A landscape with many valleys, sampled at points; each row gives a point and its height.
From any point a ball rolls to the lowest of the 6 points nearest to it. It stops when none of these is lower. Distance is the straight distance between rows; heights are no part of it.
kogo (h 5.76): [-47 -14  13 -29 -19  35   6  30]
Gifor (h 4.61): [  2 -35  12 -27  19   5  14   5]
didas (h 6.30): [-41  -9  30 -20 -27  20 -11  33]
Remuf (h 5.12): [-28   0  12  40 -29   7 -34  65]
noki (h 7.67): [-19 -86   8  33  51  10  35 -11]
Sur (h 3.51): [ 59  31  -7   6  50 -48 -25 -30]
dolud (h 3.67): [  7 -55 -33   4  30 -53   7   6]
Bolon (h 4.62): [ 38 -21 -53  -4  30 -57  10  -4]
lan (h 5.45): [ 50  26 -29 -14   3  -3   5 -30]
dopap (h 4.45): [ -8  35 -24  64 -32  15 -37  52]
bupad (h 3.29): [  1  58   4  28 -32  -2 -29   6]
Vetib (h 8.24): [-29 -55  37  -3  29  25  16   2]
Gemo (h 3.70): [ 12  63  -2  43 -29  -8 -15 -26]
geleg (h 3.92): [ 35  70  -8  13  -7   0  -9 -50]
Somab (h 1.69): [ 28 -11   0 -12  37 -29   0   2]
Mir (h 4.38): [ 19  68  -8  28 -43   9 -15 -50]
zet (h 4.75): [ -5 -66 -41 -28  27 -33  26  15]
bomu (h 4.88): [-14   1 -18 -44 -28  42  18  -6]
Roled (h 3.36): [ 21 -18  26   2  39 -18  -6  -4]
Fopi (h 5.48): [-23  25 -17  18 -53  30 -17  49]
Bep (h 6.80): [-29 -87 -13   6  34   2  35  19]
gumib (h 5.74): [-45  -4  15  15 -38  12 -19  55]
Noke (h 5.13): [-28   9  -1 -44 -37  41   4  22]
bibig (h 7.20): [ 21  -9 -87 -12   7 -62  23  -9]
doger (h 3.56): [  7 -23  10 -18  22   0   0  10]
Bab (h 5.28): [ -1   2  46  15  28 -22 -17   5]
zis (h 2.54): [ 16  43  10  -6  -3  11   2 -23]
taduv (h 5.49): [-40  18  -5 -14 -61  47   0  33]
Poza (h 7.02): [-34 -45  56  37  51   6  -4 -16]
dez (h 8.25): [-13 -65  25   6  40   5  16  -5]
tof (h 5.25): [ 48  17 -41 -30   1  11  15 -33]
Sof (h 5.71): [-10 -22   7 -45  -6  26  17  15]
niliz (h 2.28): [ -8  41  24   5  -1  -5 -20  -1]
voma (h 4.10): [ 55  15 -36   5  34 -32  -5 -30]
gusuf (h 5.80): [-42   2 -13 -14 -55  39  -5  50]
Figut (h 3.68): [ 23  43 -13 -13 -27  24   9 -35]
fes (h 3.71): [ -2   8  23 -28 -19   9  -5  -1]
Bel (h 4.51): [  1  31 -14 -32 -43  38  14   1]
Lovu (h 5.65): [-38   7  37  39  -9  -5 -32  52]
Viton (h 8.54): [-32 -84  24  34  59  30  20 -14]
tise (h 1.60): [-13 -51  47  27  51 -12  -5 -13]
ker (h 5.89): [ 26  15 -29 -26 -42  50  42 -55]
lak (h 5.17): [ 48  -5 -59 -45 -12  17  30 -22]
Vuba (h 3.09): [ 33   1  16   0  58 -23 -20  -4]
Bav (h 5.67): [ -6 -62  17  26  58 -24  14  -7]
mige (h 3.80): [ 16  17  46   6  33 -27 -25  -1]
Sabem (h 4.50): [  8  48 -12  29 -57  15   7 -51]
Nasu (h 1.90): [-40 -16  37 -12  -7   3  -2  18]
sezut (h 2.05): [  7  38  15   3  11 -15  -8 -20]
Gen (h 7.21): [  4 -50  36  40  71 -34  -5  -7]
zuk (h 5.41): [ -9 -49  25 -38  10  19   8  16]
gosif (h 5.15): [ 41  30 -22  -3 -50  27  39 -65]
busa (h 3.54): [ 36 -10 -30 -38  18   5  14   1]
Koma (h 4.82): [-26  37 -18 -23 -54  38   9  -7]
Zuri (h 4.23): [ 30   1 -12 -37   2  19  17  -4]
tefod (h 2.95): [ 13 -40 -18  15  46 -63   3   0]
bonuz (h 3.27): [ 35 -27 -21  22  54 -70  -6  -1]
geden (h 7.13): [-47 -10  51  14  -4  -5 -19  32]
lofa (h 0.48): [  4  27  20 -17   9  -3  -9  -3]
mufe (h 2.83): [ 32  38  22  11  15 -31 -20 -28]
tupun (h 3.43): [-10  18  30 -14  -2  -9 -12   9]
vaze (h 3.79): [ -3  61  -8  27 -43   6 -10 -27]
rivom (h 3.69): [  6  52 -16  37 -53  11 -10  11]
Vasak (h 5.08): [-34  29   0  27 -36  -3 -38  39]
vuvu (h 5.63): [-17 -47 -59 -22  15 -66  31   7]
pegu (h 5.00): [-18  17  -2 -31 -42  43   3  13]
Gur (h 4.22): [-21  38 -16  19 -44  11 -15  15]

Two balls start at each pair of points below. Name the first point that both come to, or write -.
bomu and lak -> busa
Fopi and Noke -> lofa
dopap and taduv -> bupad
tof and Gifor -> Somab
vaze and Koma -> bupad
Bel and rivom -> lofa

Where does a ball stop that starts at each point below?
bibig -> Somab
Bep -> Somab
Gemo -> lofa
vuvu -> Somab
gosif -> lofa
Mir -> lofa
Sabem -> lofa
